A landscape with many peaks, sampled at points; each row gives a point and its height.
From any point a climber steps to the highest of the 2 points nearest to it. It stops when none of these is higher. Distance is the straight distance between rows; heights are no part of it.
pobi: [ 24  15   5  -6 -18   6   3 -37  -3 -13 -20   9 -27   8  13  11 -19  19
 -16 -12  11  45 -13  33  26 -20  -5]  (h 2.54)
rin: [  2   0   6  37  22   6  25  27 -11  16 -15  12   0  19 -29  28  -7  -1
   5  32 -26   5 -12   5 -12 -29  28]  (h 5.32)
Nekom: [-15  10 -10   5 -19 -18   9   5   3   0  -3   6   2  19   3  22 -27  16
  18 -10 -24  -6  23   0 -12  -9   6]  (h 1.34)
degep: [  0 -20   1  -8   3   6  -4 -15  -1 -11  -1   9  16 -21 -38  12   0 -27
  10  24 -27  10 -27   5  -2 -23 -15]  (h 5.20)
bom: [  4  15  -1 -11 -23 -19 -13 -11  19 -23   5  12   2  -2  26 -28  12   3
  -2 -10  23  -8   7 -14   8  27  -5]  (h 4.24)
Mas: [ 16   1   1  34  31  34  23  20   2  26 -21  -4  -9   8 -39  32   1  -2
  -4  25 -29   2   1  25 -13 -31  16]  (h 5.53)
daget: [  5 -19   8  21  26 -37  -8  19 -31   7  12  30   6  20  -5   3 -37 -11
  -2   8   0  24 -37 -11  -3 -25  14]  (h 4.46)
zedo: [  0 -18  -3  35  33  36  36  19  13  18 -10 -26 -17   8 -50  37  16  -9
   8  38 -23  -3   3  24  -1 -23   9]  (h 5.65)
nuvab: [ 18  38   0  -9  -1  -1 -34 -37  26 -22  -1  29   7  14  34 -44 -16  19
 -18 -17  25 -14 -18  19  18  -6   7]  (h 2.41)
vitu: [  8  22  -6  -2 -21 -14   8 -19  -1  -8  -5  26 -10  23  17  18 -34  33
   8  -4 -13  15   5  12   5 -19 -15]  (h 5.92)
gazap: [-32 -20  -8  15   6  -5  19  37 -16  -4  -8 -22 -15   8 -41  16  18 -24
   5  25 -10   0   2 -20  -6 -13  24]  (h 5.60)
sasop: [-11  12   9  -8   1 -21 -20 -19  20 -23  20  42  10   9  23 -33  -6  16
  21 -18  13 -16 -13  -6   6   4 -25]  (h 4.35)
guk: [ 22  -6  11   0  -9   2  -7  13 -33   6  -1   1   6 -26   9 -31  -2 -19
 -20  -7  19  23 -23   3 -11   5  12]  (h 3.59)
beke: [ 31   1  12  -4  -9  -1 -21   3 -23   6  -7   3  -4 -18  16 -23 -29 -14
 -33 -23  18  31 -31  12   2  -6  25]  (h 3.40)
ziv: [  4  15  17 -21 -15 -26 -27 -28  29 -27  21  13 -13 -15  28 -47  38 -21
  -1  -2  34 -19 -21 -24   4  30  -8]  (h 3.03)
kigot: [ 13 -17  11  22   5  38  12   8   1   2   4 -10  -4 -19  15 -11  18  30
  12 -11   7  -1  18  23  -1  28 -21]  (h 3.17)
ras: [  4  22   1 -27 -31 -17  -5 -24  23 -29   9   2 -24   3  37 -27  25  21
 -15  -3  49  17  -6  -9  32  22 -12]  (h 1.45)
dape: [ 15  20   6   3  11   6 -15 -26  43  10  12  15  25 -12   3 -25  11   0
 -12  -2  -3 -50  22   8  -9  19  -1]  (h 0.90)
Bog: [  0   4   1  17  15   0  15 -22   2  12 -10  17   3  11 -15  30 -18  31
  20   3 -33  19   6  30  -9 -31 -17]  (h 5.96)
Suf: [ 33  26  -6  12 -14  21   8 -14 -23  -1 -24  13 -19  17  29   4 -34  25
 -16 -19   0  20   5  31   0 -13  26]  (h 3.08)
nik: [ 13   8   4  12  31   4 -11   2 -10  20  16  11  17 -14  24 -10 -26  37
   0 -39 -15  -4 -14  23  -5 -20 -11]  (h 4.10)
Raz: [ 11 -41   8  14  -5   0  13  25 -36  -9   7 -14 -25 -17  -5 -11  43  12
   5  25  30  34 -14  -9  -1  10  -5]  (h 6.81)
duneg: [ -5   2   9 -17 -13 -15 -27 -33  30 -29  10  12   2 -10   7 -23  17 -12
  28  -1  11 -21 -25 -23  12  14 -22]  (h 4.47)
sefop: [ 19   5  -7  15  27   4   1   3 -17  15  12  16   1  12  29   9 -39  28
  -6 -37 -16  15  -9  33   2 -33  -1]  (h 3.75)
samez: [ 12  28  -3   4 -17  19  -4 -21   9 -12   1   9  -7  20  50 -44   3  47
 -26 -22  38  -9  16  16  25  27   8]  (h 1.41)
zubof: [ 22   9  -3   9  -6  30   6 -23  16   0 -18  -3   0  -9   8  18  -3  32
   8  -9 -21  -4  23  38  -3   0 -13]  (h 5.45)
Vaba: [ 13  24  -8  -5 -30  13   2 -21  14 -17 -10  -1 -10  18  41 -11  -7  49
 -27  -8  36   2  22  14  32  20   7]  (h 1.73)
buza: [-23 -24  -7   7  17   6  15   6   7   3  14 -18  -3   8  -9  16  18  27
  29  -7 -15  -7  37   0  -5   4 -34]  (h 5.21)
nit: [ 19  17   4  11  -6   9  -4 -18   4 -21   8  14 -12  -1  35 -58  24  30
 -18 -16  44 -10  12   6  21  41   0]  (h 1.05)
Kupo: [ 21  22  13 -14 -17   5 -25  -8   7   0  -7   5  21 -33  15 -47 -14 -25
 -24 -10  17 -10  -9  -4 -12  13  16]  (h 0.47)
Loru: [-40 -10 -18   0  14   0  14  12  -5   8  -4 -21 -15  27 -32  47  -5   6
  15  -5 -41 -17  29   5 -12 -23   2]  (h 5.61)
Sasi: [ 12  23  -1 -16 -22 -20  -3   9 -30  10   6   7  -4  15  29 -11 -43  -7
 -37 -22  21  31 -16  -7   5  -9  19]  (h 1.81)
vemug: [ -7  22  -7  -5 -25 -15  -2  -7   6 -11  -3  13   7  10  21  -7  -2  18
   2 -15  15 -11  21 -16  15  14  -3]  (h 4.63)
vugu: [  4 -13   2 -32 -18 -12  -8  -2   7 -21   4 -17  -9 -21   5 -13  40 -16
  15  -5  23   4  -9 -26   3  29 -14]  (h 3.73)
Vadet: [ -6 -19   4 -14 -11 -39   3 -11 -20  -6  16  26 -11  15  -4   6 -13  -1
  16  14  13  43 -34 -13  14 -17 -19]  (h 6.05)
beg: [ 33  23   1 -19 -47   8   5 -13 -17   4 -18 -25 -18  -1  38   6  -6   3
 -45  -3  12  27  -6   9   1  12  24]  (h 2.39)
viv: [ 11  18  -7   3 -31  19  -8 -19  12  -8 -18 -20 -10   8  36  -7   5  24
 -16 -10  29 -12  25  10  21  32  12]  (h 1.97)
kedo: [  1  10  -9   1  36  28  -7  -9  43  18  14  -3  26 -29 -10   4  18  -4
   4  -7 -13 -42  21  17 -10  15 -23]  (h 3.71)
fugi: [ -3 -17   9  24  30 -22   5  37 -34  14  17  28  15   1 -10  -9 -25 -14
   6  18   3  11 -27 -17 -13 -29  24]  (h 4.25)
Nov: [ 18  33  12 -39 -29   4 -14 -40  23 -36 -14   2 -15  -7  25 -21   3   8
 -29  -5  27  23 -33  17  29  -1   5]  (h 1.89)
pamiv: [ 25   7   9  -8 -23  -4  -2 -36   5 -17 -16  11 -10  -8   2  12  -7  11
   1  -3  -1  26 -27  26  15 -12 -15]  (h 2.34)
galim: [-18 -14  -2   6  22  -9   7  11   1   3  26   3   7 -11   1   5  16  34
  34 -15  -7  -7   9  -3 -16   4 -34]  (h 5.06)
nibo: [-31 -16 -15   9  -5 -12  19  16 -18  -4   6  -7  -4  22  -9  21   5   5
  23   1  -6   4  24 -25  -6   4  -5]  (h 5.70)
tira: [ 17  30   3 -17 -30 -11 -16   5 -20   6  -3   3  15  -4  32 -34 -34  -4
 -29 -24  22  16 -16 -10  -9   0  20]  (h 1.93)
gebe: [ 34 -17  -9  19  20  -9 -15  16 -38   2  29   6 -10  -3  12 -19 -30   8
 -22 -44  25  42 -42   6  23 -19  25]  (h 3.04)
puruf: [-10  -9   7 -18   3  -2 -27 -34  20 -14   6  26  16 -14  -6 -24 -13 -19
  33   2 -21 -25 -37  -7  -2   8 -32]  (h 5.15)
vumam: [ -9 -11 -12  -7   6  16  -8 -14  26  -4  -4 -21   9 -21 -32  14  10 -19
  20  -2  -3 -10  21   1   8  11 -23]  (h 3.48)
nuko: [ -4  34 -16 -17 -26 -18   2 -22  12 -13 -13  20  -6  32  24  21 -34  31
   2  -6  -2  -7  26   2  12 -13  -1]  (h 5.43)
zab: [-15   5  -7  -5 -15 -36  16 -20  -2   3   2  14 -17  27 -10  37 -10  -3
   4  28  -5  54 -19 -10  11 -13  -3]  (h 5.46)
libi: [-13  -3  -1  12  18  12  18   3  -2  17   1  -4  -3  15 -20  36  -3  19
  15  11 -43  -5  10  25 -21 -37 -10]  (h 5.67)
ter: [ 27  -7   0 -13  -5  43 -11  23  11   8  -5  -2  18 -38 -35   0   1 -47
 -12  14  -2  -6  -9  11  -3  -4   2]  (h 3.24)
mam: [-12   1  -6 -35 -24 -47   4 -28  -6 -16  16  18 -20  23  -4  23 -13 -10
  -2  21   2  40 -25 -15  17  -9 -21]  (h 5.74)
fik: [ -5   1  16 -14 -13 -11 -20 -37  24 -24   8  23   5  -5  -3 -14  -2   3
  38  -1  -4   0 -34  -5  11  -3 -33]  (h 4.83)
Kiza: [ 20  24   9  12   7  10 -14  -4  30  14  13  20  25 -19  10 -44   5  -5
 -18 -17   9 -33   7  16 -15  21   5]  (h 0.74)
nim: [-11 -20   3  10  20 -20  -5   5 -24   3  20  36  14  12 -11   4 -31  -5
  14  11 -20  10 -36  -6  -2 -25  -6]  (h 4.70)
taf: [  3 -25  10  17  -4  38  12  33 -16  18  -2 -13  -6 -14   7  -7  16  11
   7   0   8 -18  29  -7  -3  32   6]  (h 5.08)
Nimu: [ 13  -4   4  -9 -33 -10   7  10 -21  -1 -12 -21  -6  -7  12  14  10 -15
 -25   7  -2  30 -15 -11 -13  10  18]  (h 2.65)
nire: [-11   2   4  -8 -19   0  -7  26 -13   7 -10   8  21 -17 -19  -7 -25 -50
 -16  10 -16 -13  -3 -17 -24  -3  24]  (h 3.00)
mev: [-10 -28  -1  21  18   3  22  25 -10  -8   4  -5   0  -6 -41  13  16 -15
  12  38 -12   2  -9  -2 -10 -19   8]  (h 5.47)
lora: [ -9 -29  -3   6  22   3  22  29  -9  -7   0 -55 -15  -3 -41  21  46 -29
 -13  49   6  10 -10 -18  -6  -7  21]  (h 6.16)
liso: [ -8   0   2 -12 -15 -33  -8  -4 -25   8  -2  14   1   6 -13  15 -25 -38
 -12  24 -16  17 -46 -17 -12 -14  19]  (h 5.17)
bipa: [ -1  20   4   4  18  25   3   7  22  26  12  -1  30 -16  13 -10   9  12
  -4  -4 -17 -41  28  11 -18  17 -13]  (h 3.89)
Zonef: [-30  17  -5   8  13 -28   9   6   0   0 -23  -3 -17  40 -37  42   4 -26
   3  41 -19  34 -23 -16   1 -22  31]  (h 5.55)
gitu: [ -5  21  -8   6  22  -8 -14 -32  42   8  11   3  22  -5  13  -9  27  14
  -7   0  -9 -50  33   6   4  19 -18]  (h 1.04)
Gesur: [  9  -8 -15  -9   4  46 -19   9  32  10   6  -2  21 -32 -45   6  12 -52
   5  13  -9 -24  -6  10  -4  10 -17]  (h 3.32)
dimu: [ 23  10  20 -20 -11  18 -28 -49  38 -26 -15   8   3 -23   5 -18  -1 -20
  -2   5   1  -3 -43  19  15  -9 -13]  (h 2.05)
pag: [-13 -42  -2   0  10   5  20  37 -26  -1   0 -43 -22 -21 -22   7  47 -22
  -5  37  19  11  -4 -21  -7  -2  11]  (h 6.26)
zimim: [-35 -11  -6 -14 -18 -37  10 -12   0 -10  27  11  -2  24 -12  22 -11  20
  38   0  -4  15  12 -16  12  -8 -31]  (h 6.11)
Dele: [ 17 -22   4  13 -17  26  10  -6 -16 -14   3 -15 -25 -10  27 -16  32  23
  11 -13  28  27  11   9  17  28 -17]  (h 3.38)
rek: [  2 -20  11  30  34 -21  23  40 -33  -2   9  -3   0   4 -10  -7  21  -9
   3  42  28  24 -34 -15   3 -13  15]  (h 3.97)
nadul: [-18 -27   0  13  12 -14  17  15 -14  10  -7 -46 -25   8 -31  34  42 -26
  -9  39   5  31 -11 -18   1  -3  21]  (h 6.06)
Fov: [-30 -21   0  15   0  15  31  29 -17  10  -1 -20 -21  21  -9  31   3  17
  13  -6 -20 -23  39  -8  -4  -4  20]  (h 5.44)
Riza: [-44 -20 -26 -24  19 -20 -11 -13   9 -23  -5 -18   3  12 -22   9  12 -21
  27 -25   2 -15  29 -29   8  11 -28]  (h 3.62)
tis: [-39  -7 -19 -19  32 -15 -15 -28  20 -19 -17 -20   7  17 -15   0  19 -38
   7 -26  16 -39  44 -25  19  11 -24]  (h 3.76)
gatin: [-19 -52  -8  15  13   6  19  36 -25  -5   5 -43 -32  -1 -28   9  34  -9
  14  24  19  12  16 -24   1  -2   4]  (h 6.35)
Kavip: [-12 -15   0  -5  -9 -26  15 -13 -15 -12  20  22  -6  18  -5  11 -12  16
  24   5  -4  32  -5  -4  16 -17 -27]  (h 6.38)
Fipel: [-43 -14  -8  15  25  -9  30  22  -7  14   1 -19 -20  43 -20  44   7  29
  18   6 -43 -10  25   3  -9 -26   8]  (h 5.72)
fum: [ -3  14  10 -23 -30 -30 -12  -9  -9  -9   6  31   3  11  19 -10 -41   4
   2  -5   1  16 -18  -8   5  -5  -6]  (h 5.18)
sada: [-23 -28  -9  -6  33  -7  -2  10   2  -8  33   5   9 -14 -20   1  16  19
  50   1 -23  -7  11 -10 -18  -9 -39]  (h 4.91)
Fona: [-39 -35 -15   4  38  18   9  18   5   5   8 -33  -4   2 -23  25  21   5
  25 -10 -18 -20  36  -9  -2  -9 -31]  (h 5.31)
vefon: [-50 -15 -18  -3  24  -1   9   8   5  -2 -22 -28 -19  27 -50  37  -9 -22
   9 -11 -39 -20  34   1  -1 -29  -2]  (h 5.50)
gife: [-10 -11  14   8  32   1   2  57 -27  26  25  11  25 -13   8 -25 -14  13
  11 -17   1 -26   3  -9 -31  -8  -2]  (h 4.61)
Lar: [ 12  16  -3 -17 -24 -13 -19 -29  28 -18 -12 -16  -1  -8  20 -23  35  -7
 -19   0  21 -16   8 -16  19  30   1]  (h 3.84)
kada: [ -3  -4   3 -18 -17  -9 -11   5  -4 -13   6   1   5 -17   1 -16  11 -13
  16  -4   2  -1  -2 -23  -1  20 -11]  (h 3.90)
Bot: [ 11 -24  11  20  21  24  -3  58 -30  31  27   3  15 -19   5 -30  -7  13
   2 -13  13 -14   5  -2 -23  -1   0]  (h 4.77)
Kegi: [-17 -32  -2  27  26  22  26  15  -1  13 -12 -38 -26  20 -45  38  17   2
  10  30 -13   1  20   1   6 -24  18]  (h 5.71)
fazu: [-15   0  -4  -7  15  20 -10   3  20   4   8  15  30 -15 -33  11 -12 -19
  15   5 -39 -32  -3  15 -26  -6 -21]  (h 5.59)
sig: [-29 -17 -10   5 -11 -24  17  34 -30   4   1 -15 -18  17 -22  11  18 -21
  -5  14  -1   9   6 -33  -8   3  26]  (h 5.73)
guned: [ 23  -6   4  13   5  37   4  -7  23   1  -4 -13   7 -25  10 -10  21  12
   4 -12  10 -16  26  29  13  31 -21]  (h 3.30)
nubug: [-19  -7   3  11  13 -19   3   5 -14   2   3  19  13   6 -30  20 -29 -15
  20  19 -32   4 -19   0 -17 -30   8]  (h 4.90)
fozo: [  8   6   2 -13 -12  29 -19  28   7  12   0  -2  29 -36 -28 -12   0 -47
  -8   7   6 -14  -7 -13 -14  13   9]  (h 3.16)
funil: [ 19  27   5   8  13  32   3   0  21  20  -5   6  23 -14  18  -7  -2  21
  -7 -21 -11 -27  24  31  -7  14  -4]  (h 3.67)
duzad: [-16 -15  -3  -1 -14 -23  14  20 -23   0   2   3  -4   3 -15  10   7  -4
  12  17  -3  13   1 -22  -5  -4  14]  (h 5.57)
lubo: [-32   4 -11   6 -13  -5   3  31 -17   8  -8   3   1   4 -22  13 -14 -37
   1  17 -23 -14   4 -19 -19 -10  31]  (h 2.91)
nez: [  3  -3   3   9  38   1   0  33 -12  30  25  17  25 -17  18 -16 -16  22
   6 -26 -17 -14  -3  12 -15 -14 -15]  (h 4.39)
ludil: [  0  26  -1  -4  10 -12 -11 -33  37  -7   2  10  14   6  19   5  -7  44
   6  -5  -8 -26  20  24  12   0 -20]  (h 3.58)
Suzol: [-35 -21  -9   7  34  28  23  29   4  17   9 -31  -6  -2 -35  24  12  10
  13   7 -32 -27  26  11 -11 -15 -13]  (h 5.38)
nuli: [ 22  19  -4  13   1  26  -2 -36  35 -11 -21 -12  -1   0  22   8   7  40
   3  -9  -4  -9  35  24  21  16 -15]  (h 5.09)
tafi: [-13   1   4  25  36  -9  13  18 -12  15  -3  22  11  20 -30  29 -27 -13
   8  24 -34  -3 -20  13 -16 -40  22]  (h 5.10)
Runug: [  1 -30  11  28  28 -13  10  44 -33   1  17   9   7  -1 -26 -14   3 -13
   9  26  13   8 -25 -12  -9 -22  22]  (h 4.09)
vezi: [ 14  32  12 -20 -23  -2 -26 -28  26 -32 -11  16   3   3  25 -32 -13  16
 -18 -18  19   1 -32  17  28  -7   1]  (h 2.10)
pilet: [ 20  10  11 -12 -20   2 -20 -34  13 -18 -17  13   5 -18  -3 -11 -20  -9
   6   5  -6   5 -41  24  14 -11 -16]  (h 2.20)
tumad: [-14 -17  -1  17  -3  30  15  38 -17  28   0 -24  -4   8   1  14   9   9
   7 -10 -11 -33  38   0  -9  20  21]  (h 5.27)
ninom: [  4   4  -6  11  16   4  -6 -22  31   9   4  -9   4  -3   5  -9  37  -7
  -7 -17  20 -45  44 -14   6  36  -4]  (h 3.01)
Rez: [ -7  -5 -15  -4  31  40  -2   6  39  20  19 -21  22 -20 -22  16  36  -9
  10   0 -10 -35  29  15  -5   4 -34]  (h 3.60)
bezin: [ -3  14   4  -4 -10 -28   1   5 -22  18  -9   1   0  12   9  15 -18 -30
 -31  22  -3  41 -47 -16 -21  -9  36]  (h 4.94)
Resof: [ 18   0  12 -11  -6 -19 -10  -3 -22   8  -8 -10   3  -3   5  10 -11 -33
 -44  16 -14  30 -56  -1 -25  -6  20]  (h 4.74)
Rorun: [  4   3  -1   3  10  30   6  16   4  16 -11   9  11  -5 -25  27 -17 -15
  -1   3 -38 -16  13  21 -24 -21   8]  (h 5.95)
mefo: [ 20   8  -3  20   2  11 -11 -22  24   2   2  -6  -5  -1  29 -21  23  11
 -20  -9  29 -33  43  -1   8  44   1]  (h 2.68)
bukid: [ -1  -3  -8 -30  16   3 -14 -37  37 -13 -37 -38   7 -12 -17   7  37 -42
 -10 -12  25 -23  23 -15  18  17 -12]  (h 3.37)
potis: [ 11  14   5  -9 -20   6 -12 -31  19 -27   8  -1 -26   0  34 -44  36  25
 -11 -12  49   3  -5   3  34  30  -1]  (h 1.16)
sete: [ -2  26   2 -12 -14 -17 -12 -15   7  -3  13  38  11  11  18 -26 -33  14
  10 -20  11  -4 -13   2   9  -3 -16]  (h 4.82)
lav: [ 13  21  -4  -1 -40   3  10   2 -21  -5 -17  -2 -13   0  25  -7 -16   3
 -23 -10  12  18   7   2   8   7  20]  (h 2.22)
fule: [ 11  18   1   8   6  -9   3 -15  -9   4  -5  27  -2  20   6  29 -46  19
   7  -6 -23  22   0  26  -7 -32 -14]  (h 6.41)
Gef: [ 27  13  -1  11  -2  31  10  -6   0  14 -26   3 -10  -6  12  26 -20  12
  -5  -7 -21  -6  23  28 -14 -18   9]  (h 5.40)
dopu: [-13 -29  -4  26   3  13  27   5  -5  11 -21 -41 -28  26 -26  30  24   2
  10  27  -4  25  14   0  11  -8  18]  (h 5.82)
Zim: [  3   8  14 -16  -9   7 -15  27 -10  18   4   4  36 -31 -22 -29 -27 -45
 -15   6  -2 -13 -17 -22 -26   9  25]  (h 3.09)
dipa: [ 17  -5   6  -8 -24   0  -8  10 -10  -2   1  -3   2 -29   7 -30  13 -17
  -3  -8  16   5  -8  -8  -8  17   0]  (h 3.74)
debos: [ -6  19   0 -13   2 -19 -17 -38  32 -14  19  27  18   8  19 -12  -8  32
  16 -14 -11 -20  -2  12   7  -4 -35]  (h 3.88)
gis: [  6  21  -7  11   5  20  -6 -12  16  11   0  -6   7  10  33  -7   9  26
 -19  -9  10 -44  47   7   2  34  11]  (h 2.37)
Siti: [ 40  -1   0  15  10  -4 -19   5 -27   9   6 -12 -12  -8  11 -10 -36 -13
 -38 -32  13  43 -38  12  15 -18  38]  (h 3.22)
Mapa: [-14  -6  -4  12  -5 -12  19  17 -19  14   6  21  -4  28   6  23 -11  25
  12  -1 -20   7   9   2  -6 -19   2]  (h 1.44)
nifu: [-42  -7 -18  -7  -2 -26  12   3   3  -8  14  -3   4  17  -3  14  -4  21
  31 -14  -7  -2  28 -25   0  -2 -26]  (h 5.90)
tos: [-14  -6 -10  -2  20  32   5   6  21  10  -4  -3   8 -18 -47  26  -4 -20
   8  11 -39 -20   6  25 -10 -24 -17]  (h 5.76)
konu: [-20  12 -13  -9  -4 -13   4 -13   8  -4  -3   7  14   6   3  15  -5  11
  17 -13 -21 -27  29  -2  -9  -1  -7]  (h 1.26)
rotet: [-31 -20  -7  21  11   2  28  26 -18  14   9  -8 -18  33 -20  29  16  14
  17  13 -16  -3  25 -11  -2 -12   4]  (h 5.58)
dubog: [  1  17  13  -8   2 -17 -23 -22  18 -16  28  37   3  -5  15 -59   9  -6
  19 -11  17 -25 -12 -17  -7  23 -14]  (h 3.82)
Teb: [ -6   5   0  12   1 -23   8  20 -25  18  12  36  -4  31  11  11 -42  23
   6  -2  -4  21   3  -6   2 -23   9]  (h 1.56)
dugi: [ -3 -28   4   4  14   9   7   8  -8  -6   7  10  16 -21 -29   2   1  -9
  17  19 -20   6  -8   2  -8 -11 -13]  (h 5.34)
libep: [-24  -3  -4  16  33  25  26  30  -1  19   6  -6   1   7 -41  33   0   4
   5  19 -44 -24  14  21 -22 -31   7]  (h 5.49)
Dum: [  1   9   2  -1 -17 -28   4  12 -34  19   8  26   2  22  20   1 -46   3
 -11  -7   8  34 -11 -14   6 -19  18]  (h 1.69)
zub: [ 13  15   5 -19 -31 -11 -15 -36  25 -29  -1  -6 -13 -12  24 -18  18   9
  -6 -11  27  19 -21   2  28   7 -12]  (h 1.68)
vaga: [  2  15   1   1   0 -25  23 -10  -8  14 -16   6 -22  26   2  34  -8  -6
 -15  29   3  70 -35  -4  12 -11  17]  (h 5.19)
muda: [ 27  10   4  17   9  54   4   8  25  24  -2  -9   4 -32   8  -9   7   7
  -3  -8   0 -25  23  31  -3  29  -3]  (h 3.45)
Doreb: [ 17 -17   9  27   2  37  11  11 -21   0   8   0 -17  -6  33 -27  12  38
   8 -22  23  14   2  25  10  30 -13]  (h 3.19)
fezir: [  8  -2  13 -40 -15 -21 -23 -26  28 -25  10 -15 -20 -16  23 -23  45 -14
   1  -8  32   0 -24 -30  10  35 -20]  (h 3.49)
lelun: [ 12  -7  -4  -5   1  25  -7  -3  27  -4   1   3  16 -31 -33   3  15 -22
  12  -1 -11 -14   5  10  -7  10 -21]  (h 3.39)
duses: [ 22 -14  13  15  11   0  -5 -17  -6  -1 -18  17  12 -10 -30  16 -19 -24
   7  25 -26  15 -39  20  -3 -27  -3]  (h 5.02)
gage: [-33 -19 -16  -8  24  -3  -1  -8  17 -14  -9 -26  13  -8 -32  16  14 -20
  19 -18 -11 -17  29 -11  -1   4 -33]  (h 3.54)
vupek: [ 28 -19  20 -16  -5   1  -2 -11   0 -13  -4 -22  -5 -23 -12   9  23 -28
 -27  31  -6  46 -59  18  -5  -4  -3]  (h 4.45)
fakig: [  0   3  -5 -24 -15  -8 -10 -34  31 -13 -23 -39   0  -9   9  12  35 -25
 -20  -6  27 -10  12 -22  17  25  -3]  (h 3.55)
Pobep: [ -3 -39   4  10   2 -10  26  29 -32  -5  18 -27 -33  11   0  10  35  11
  11  37  29  45  -4 -19   6   6   0]  (h 6.60)
rusi: [-30  -6 -12 -18 -14  -6  -2  20 -11   1 -19 -26  -8   0 -24  26   5 -40
  -6   6 -23  -5  15 -22 -10  -5  27]  (h 2.83)
Vosi: [ 12 -24  16  21  12  35  14  54 -25  32   1  -7   3 -13   5 -18   0  13
  -2  -6   1  -3  10   7 -14  13  13]  (h 4.92)
rato: [-18  14 -14  -1  14 -12  -9 -28  31  -7  -2  -5  15   6   3   8  15   7
  11  -9 -15 -37  32 -10   4  15 -11]  (h 1.15)
kon: [ -3   0  12   3  14 -10 -12  38 -19  19  34  22  34 -12   8 -34 -22   1
  20 -21  -4 -21  -5 -13 -36   9  -3]  (h 4.44)
Valu: [ 21 -24  14  31  30   2   1  53 -39  22  20   9  14  -2   7 -26 -25   6
  -8 -25  14   2  -3   0 -11 -17  19]  (h 2.70)
tulev: [ 37  21  -3  -7 -16  22   2 -26 -14 -12 -30   7 -14   7  29   3 -24  23
 -32 -16  13  32 -11  30  18 -21  19]  (h 2.79)
beku: [ 19  34   0   2   0  10 -20 -29  24 -15  -3  19   4   5  31 -26  -9  43
 -17 -17  10 -17   5  34  11   7  -1]  (h 2.85)
kibu: [-17  -5  -2 -34  -4 -28 -30 -39  26 -25   5  -3   2  -6  -3  -9  19 -33
  20   1  13 -26 -12 -35  10  16 -14]  (h 4.17)
ton: [-17 -34   1  23  22  -8  37  37 -33  -6  10 -35 -40  17 -16   9  41   5
  15  38  24  15   8 -32   0   0  14]  (h 6.45)
Rer: [-11   6  -7 -29 -39 -29   3 -17  -1 -13   2  12  -9  12   6  14 -20   1
   3   3   0  20 -12 -17  13  -9 -10]  (h 5.48)
Leni: [ 19 -13   8  -1 -24   5  -2   3 -18  -8  -4  -5 -10 -24  19 -23  17  10
   5  -8  30  13  -3   3  11  19  -8]  (h 3.57)
Rusu: [ 23  12   0  19  11   8   8   4 -24  15 -18  16  -8  20  24  13 -33  31
 -11 -26 -13   8   4  26  -8 -24   8]  (h 3.44)
nog: [  8  35  -4 -13  -2   4  -5 -33  27 -18  -4  24   2  24  32  -3 -19  57
  -4 -15   6  -9  13  32  18  -7 -22]  (h 3.25)
Lal: [-26  -3 -14 -26  15 -27 -25 -35  28 -19  -3 -12  11  -2 -11  -4  18 -43
   8 -12   7 -38  21 -37  12  20 -17]  (h 3.94)
Nozip: [ 21 -15  20 -23 -10  -4  -8  -5  -4  -1  -8 -17   4 -27  -8   6   1 -34
 -32  17  -8  27 -52   7 -21  -6  11]  (h 4.58)
nasek: [ -4  -8  -7  -7  17   5  -9 -26  37  -4 -15 -19   5  -6  -6   1  37 -36
  -7  -9  21 -35  39 -19  22  26 -12]  (h 3.23)
Gefu: [ 22   8   5  14  -6  26   9  13  -7  18 -31  -3   2  -7 -14  19 -16 -11
  -1  13 -22   2   7  24 -16 -24  22]  (h 5.69)
tisoz: [ 29 -20   7  26  21   1  -7  31 -41  17  16   5   0  -3  10 -24 -24   7
 -16 -27  23  29 -23   5   9 -13  28]  (h 2.86)
Zasi: [ -2   7   1   0   8   9  -2   5  10   5   9  13  31 -16  -2 -16   4  -2
  14  -9 -12 -25  20   3 -19  20 -14]  (h 4.08)
zemub: [ 22  25  -3 -17 -44   6  -4 -14  -1 -16 -22 -25 -16  -3  45  -3  12  19
 -35  -2  25  12   5   3  19  23  16]  (h 2.21)
defi: [ -6   1   1 -12  12   6 -22 -12  15   1   9  28  29 -16 -21  -9 -17 -13
  27   1 -32 -30 -13   8  -8   9 -20]  (h 5.41)
nefi: [-29 -20  -9  11   1 -16  24  14 -12   7 -17 -36 -28  30 -21  36  25 -10
   2  29   2  35   4 -23   8  -2  20]  (h 5.94)
rivop: [-25   6  -1  16  -1 -22  27  17 -11   5 -16  -8 -23  44 -14  34  16  -9
   0  40   0  35 -18 -22   4 -16  27]  (h 5.75)
sabo: [  0  14  -8  12 -26   9  17   8 -13   5  -6  10  -7  17  42  -4 -29  41
  -3 -11  11  -4  34   6   5  16  12]  (h 1.96)
tosat: [-12  -1   2   2   3  -6  -9  25 -14   7  14  18  25 -14  -5 -19 -14  -6
  12  -3 -11 -16   3 -21 -20  11  -3]  (h 4.27)
Rak: [ 36  26  11   1   8  24 -30  -8  24  11  -2  10  26 -32   1 -55  -5 -19
 -21 -15  20 -23 -10  14  -1  16   7]  (h 0.59)
raf: [-21   3 -10  -6  -8 -34   0  -6 -17   1 -15   8  -9  19 -28  34  -5 -32
  -2  38 -26  22 -27 -14  -5 -13  20]  (h 5.36)
kos: [ 22   4   9  -9 -32  -4  12   4 -19  12 -12 -20 -15   4  30   5  -1  -8
 -47  -4  11  37 -24   1 -13   5  26]  (h 2.53)
fer: [ -2   0  -4 -16 -28  -2  -1  11  -5  -1 -19 -22  -3 -16  -4  17  10 -36
 -20   7 -11   5   2 -15 -13   9  27]  (h 2.75)
buko: [  9  40  -7 -23 -37 -16   1  -8   4 -12  -5  18   6  18  24   1 -33  20
 -12  -8  13  -3  11  -7  11  -2   5]  (h 5.04)
rokir: [ -2  18  -9   4  -8  10   8  -8   9   8   0  -5   4  21  40   3  -6  43
   1 -11   5 -25  38   7   1  22   1]  (h 2.15)
lamon: [ 12  21   1  -8 -36  -4 -10  10  -8   0 -15  -5  12  -6  27 -26 -12  -6
 -25 -14  17   3   7  -8  -7  22  20]  (h 2.07)
vime: [ 12  14  17 -23  -4 -11 -34 -14   9  -7  23  22   2 -20  21 -64  16 -23
   4 -11  24 -19 -30 -24  -5  27  -3]  (h 3.41)

Call two points neighbours if one is among the 2 nearest of the other. Go from one point of each pair to the other, from neighbour to neighbour, staying as high as possible. Name the lowest point that can't be avoided.
sig, Kavip => duzad
Fipel, kada => kigot
Rorun, zubof => Gef

Two climbers start at each pair of points below. Name the first point that both come to, or write never.
rek, rivop => nefi
vupek, lelun => never
rusi, dopu => never
